Each row is a point on a landscape with many valleys, with its height.
From any point a ball rolls to the lowest of the 2 points nearest to it. It stops when none of these is lower. Distance is the straight distance between rows; heights are no part of it.
J_263: [-13  -1  22  -2  -3   0  -3  -3 -23 -14  19 -17  37 -18  15 -11 -12 -12
  47 -14 -17  -4  -8]  height 310
J_194: [-10 -21  28  11 -20   6   4  19  -9  13  -6   0 -20 -30  -4 -19  -3   9
  -7  -3 -16   2   2]  height 167
J_17: [-16  12  12  38  15   1  10  20 -26  -7 -18 -12  12  24   3  17  31  12
   4  13  18  -3  17]  height 63
J_849: [ 39 -15  19 -34  24  -9  -7   5  23  -4  27  18 -27  -2  -5 -24 -14   7
  -8 -20  11  16 -21]  height 367
J_670: [  6   4 -37   1  -1  15   2  -1  13  24  55   4 -12 -24  12  -7  -2  19
  -2   1 -12   3  -6]  height 369
J_483: [ -3   8 -19  10   7  16   2 -11  -7  -9  -2 -13  11   2  -6   7   0  -8
  12 -35  -2  -2  33]  height 242
J_434: [ 14  17   8  21 -23  -1 -11 -10   2   5  26  18  22 -24 -19  -1  -6   1
  40   5  -5   9  -8]  height 643
J_340: [  6  -2  31   1  11 -30 -19 -16 -23  -4 -25  -1  20 -23  15   2  18 -22
  17  33 -10 -21  -4]  height 188
J_213: [-21   1 -11  -6 -30   5  -4  -6 -29   9  13  -2  18  22 -18 -16  33 -20
 -15  19 -30 -11   1]  height 616
J_917: [ 35 -14  14 -23  25  12  -8   8   5  24   2   6 -24  -7  18 -24 -21  -4
 -10   2   8 -16 -27]  height 314
J_384: [-37 -11   9  -6 -29   7   6   4  -1   9  50   0  13   9  -5  12  34  15
   8   2  21  17  -1]  height 410
J_220: [  0   6  22  -7  22  21   4  -4  31 -13 -13  -5   7 -21  15 -22  14 -16
   5 -36 -29 -12   3]  height 464
J_649: [-48  14   4  15  -9 -19  36  11   0  -5   7 -13   1  10   6  17  -3  -4
 -42   4  21 -19  17]  height 275
J_337: [  5   0 -16  10  31  -8  -8  12  22  -3  14 -13 -57   4 -16 -30 -13   5
 -20   2  -9  13  13]  height 248
J_533: [  8 -10  -4  38  34  -9   0 -20  40   5 -13   2  13  -6   9  13  17   6
  -8  -5   9   0  11]  height 684
J_91: [ 32   6 -18 -18  20 -14  23  -2   0 -18  19  -5  -8   0 -21  14 -10 -16
  26 -11  27  -6   0]  height 534
J_640: [  7  -2  26   6 -37 -16 -16  24 -25  11 -17  18 -10   6 -14  29  12  -2
  -7  19  -1 -13  10]  height 281
J_217: [ 13 -14 -14  16  17   5 -11  -7  30  -1  27 -12 -21  -8  -7 -12 -11  26
  -6   7  -1 -16   2]  height 315
J_915: [  1  -5  -3 -21  -9  10  -9  11 -33   1  -1 -12  25  24  -2 -18  -5   9
  25 -12  -3  38  10]  height 210
J_754: [ -9   5  -7  28   8 -22  30  12  -8   9   9 -12   2  20   7  23   7   5
 -17  13  -7  -4  35]  height 185
J_104: [ 31  -2   2   6  28  10  -6  17 -14  -9 -22  -3 -36   2 -19 -12   0   6
  -8 -10  -2  -2  15]  height 159
J_623: [-28 -25  -3  13   4 -14   2 -14   3  18  -5 -22 -22 -17   6   2  19   5
 -17 -11  25  -1  29]  height 718
J_872: [-12  -6   4 -15 -13  12 -32  -3 -14  -9 -31   4  10 -13  12   4  17   0
 -27   2  -7 -13 -14]  height 538
J_451: [ 18  -2   7  -2  22 -24 -14 -34 -20 -18 -39  -4  42   1  12  -7   6   0
  17   7  -3   5   2]  height 76
J_994: [ 10 -28   6 -23  13   1   0 -24 -11   1   1 -15  13 -24  22 -18  -6   9
  33 -20 -12  -5   1]  height 354
J_158: [-41   5  29  28 -13 -18 -34  -6 -37   7  14 -13  22  -9  27   5 -12   2
   3  31   3 -33   5]  height 458
J_114: [-37   1  18  23 -37 -21  21   4 -45   5  10  20  13  27  -5  15  13 -13
  17  47  -9   7  -9]  height 46
J_696: [  2   9  15  13  17  28  18  15   2  10 -10   3  19  11  25   1  -7   2
  17  -2   1  -4 -23]  height 334
J_560: [  2   4 -20 -10 -28   9  -8  -6   7  -2 -27   7  -3   2  -2   8   2  -2
 -21  10 -36 -27  10]  height 562
J_628: [-32   2  -5 -15 -31  20 -20  -5 -23  26   7  10  -2  -6   1   1  27  -6
 -32   1  25 -13 -17]  height 560
J_977: [ -3  10 -23   5 -39  -5   4   0  -5   2  30   1  -3   9 -12  -3 -21  21
 -23   7 -16   8  32]  height 607
J_87: [ -1  -7 -34  -6  34  24  -7 -13  18   2   1  -9 -40  12   2  -5 -35  -4
 -16 -27  26   5 -15]  height 453
J_363: [ -6 -16  -9 -11 -12  -1 -36 -30 -27   3 -11  -6  36  11   8  -2   9  15
  24  11  -3  14  11]  height 156
J_485: [ 23   8 -45  -4  12   1  -5 -30  13 -37   1  -9 -24  -5 -38   4  -8   5
  10 -10  12 -10  19]  height 504
J_874: [  6 -16  -8 -23  -3 -12 -12  10  16  13  22  -4   7  13  14  15 -16  -4
 -19 -14 -12 -11  11]  height 408
J_920: [ 32  22   1   5  12   8  -2   2  13   8  -4  20  15  23 -27 -12   6 -11
  17 -10  16  26 -13]  height 612
J_284: [  7  -6  21   6 -25 -15  10  26  -1 -25 -23   2   0   4 -23  36 -12   6
   7  -3   3   2   6]  height 335
J_654: [-26  -3  40  10 -13   2  17  28 -12   8  10  -8 -13 -18  10   0  -7  16
  28  19  20  -4 -12]  height 259
J_366: [  4   3   3 -14  -3  34 -35 -21   0 -27 -27  -1  -3  -5 -16 -30   4  14
   6  -5   0  -6  -8]  height 517
J_209: [ -6  25   0  -8 -42   3 -22   6   7   6  18   0   2  -7 -19 -20   8   0
 -17  17 -35  -9  23]  height 589
J_64: [-16   7   9   4 -15  -6  22  10  21  43  47  10  15  28   8  12  13  -1
  -2  12   6  14   6]  height 329
J_36: [ 14  15 -49 -28  29  22  -5 -15   5 -17  -1 -13 -19   7  -8 -23  -3  11
  -1 -15  16  12   6]  height 480
J_327: [ 24  -4 -35  -2  44 -26  31 -12   7 -17 -24 -12 -37   6  -9  -1 -17  -5
   3   0  -4  18   8]  height 614
J_503: [ 12  17  -3  20 -38 -14   1   6  12  27  20  25  -1 -15 -13  13 -27  -7
  -5   2  -1   1  12]  height 624
J_377: [-27  16   5  12 -33  20   4  -4   1  30   5  17  25  14   9 -14  -8  11
   3  16   5  31 -25]  height 124
J_668: [ 47  12  10  11  15 -15   7 -15  19 -19  -9  37   3 -30 -15  -9   4 -11
  -6 -21 -15  13 -11]  height 689
J_526: [-16   9  16 -11 -24  12 -31   7 -25 -36  11   0  21  -3 -11 -19  -3   2
  37  -8 -16  30 -16]  height 261
J_360: [-16  21  24 -21 -12  -7 -11  22 -15 -16 -12  -8  11  14 -22 -25  29 -20
  -1  19 -14   4  -8]  height 648
J_781: [-17  14  30  15 -37 -14  -2  25  -9   2 -19  24  12  12   1  11  -8 -10
   9  35 -20   6 -25]  height 190
J_387: [  8 -13 -23 -21   8  38   0   3  16 -22  -2  -4  11  26  -4  20 -13  13
   0 -28   9  -4 -20]  height 420
J_749: [ -6  -1  13 -23  -5  -4 -20 -10  15 -13  23  -5  41  -3   2  12   4 -12
   6 -17   2  -8 -12]  height 363
J_992: [  3 -28 -35 -24  10 -20   4  -7   3  -2 -14   6 -35 -11  13  25  12 -20
 -26 -11  -5   1  -3]  height 507
J_755: [  6   6  21  50   2  -5 -17 -13   9   9  -6   5  11  -9 -15  11   9   5
  25  16  12  -9  12]  height 661
J_629: [ 14 -11  -5  -2  -7  28  15  29  -1  -7   7   0 -29  25 -19  36 -20  10
  11 -13  10  -3   3]  height 383
J_655: [-15 -14 -44   5  -1  13  28  -5   5  10  16 -12 -18  15  -3   3 -11   7
 -28   1  15   0 -19]  height 413
J_116: [-38  18   2   5 -39 -15  29 -11  -6  29  14  20  25  23  19  -1  12  -6
   2  31  -6  14   9]  height 202
J_211: [ 21  14 -14 -26  16  14 -28 -15 -12 -15 -15  -4   8  -4  12 -12 -25  28
  -7   2  28  -4  -7]  height 500
J_479: [ -6   7  -3  17  19  28 -10 -16 -14 -13 -35  -2  25  22  -6  14  27   5
  23 -12  15   4   6]  height 171
J_279: [  0 -15 -21  34  39 -20  -5 -17  18   7 -14 -15 -28   1  10  27 -14   3
 -11 -14  26   0  23]  height 703
J_899: [-27   1  21  -9  -4 -16  27  28  21  14  23 -18 -12   2  -3   2   3 -25
 -23   4  22 -24   0]  height 362
J_855: [ -8 -24  10  -7 -18 -13 -14  -1 -26   1  15 -23  15  -4  16  18 -10  15
 -11  13  -4 -31  19]  height 438
J_865: [-31  -2 -11  20 -24   3  27   1   8  -6   6 -12  21   4 -19  -1  -6  -8
 -23   0   8   0 -25]  height 355
J_128: [  1  12  45 -20  18 -11  12   6  27 -34 -27   2   1 -22  27   2   5  -5
   7  -2  -2 -24   2]  height 522
J_618: [  2   4  12 -17   6   8  18  -3  20  13  -3   3  -9 -30  34  -5 -18  -4
  30 -25 -11  -2  22]  height 403
J_185: [ 13 -22  14  -4   6  -3 -15  10   6 -19 -16  10 -29 -34   0   3 -10   9
 -21 -30  -2   7  -3]  height 74
J_712: [ 23 -10 -16 -14  20 -11  17  -8  33  -1  -9  -6  -3  28 -17   3 -13  -4
   4   7  27  18 -10]  height 573
J_121: [ 46  -5  -6  -2  44  13  -1   6  -1  10 -23  18 -14  11  11  -8   0 -11
 -28 -13 -19 -15 -10]  height 243
J_396: [  8   2 -18 -14  24 -12  15   7   2   8 -24   5 -39 -38  27 -13   9  -1
 -28   6 -15   8  -2]  height 455
J_174: [-29  21  22  11  -3  10   7   6  -2   7   9   2  22   4  12  -5   3  -4
  37  25  23  13 -34]  height 244
J_996: [ 31  12  -8  19   9   9  12  -3  20 -23  -2  13   6  -4 -36   2  36   0
  21  -1 -10  11  -8]  height 651
J_564: [ 29   4  21 -33  -7  -7  -9  11 -14   3 -25  17   0  -5  -6 -23   9 -26
  -3  -9 -24   5  -6]  height 678
J_934: [  9  11 -26  10  22  15  28   3 -15   8 -15  -7   8 -27  23  -8  -9   4
  -9  10 -14  -4 -15]  height 399
J_805: [ -7 -31 -24  -8   3 -25   5   0  22  27  12   3 -44  24  18  22 -17 -17
 -27  -5 -12  16   0]  height 462

Two balls start at each pair of points below. Name the first point that both come to, or write never.
J_485 / J_366: J_36
J_211 / J_920: J_36
J_994 / J_874: J_263

Write out the way that a ball takes from each point below.
J_712: J_91, J_485, J_36, J_87, J_655, J_865, J_649, J_754, J_17
J_855: J_874, J_749, J_263, J_526, J_915, J_363, J_451
J_128: J_618, J_994, J_263, J_526, J_915, J_363, J_451
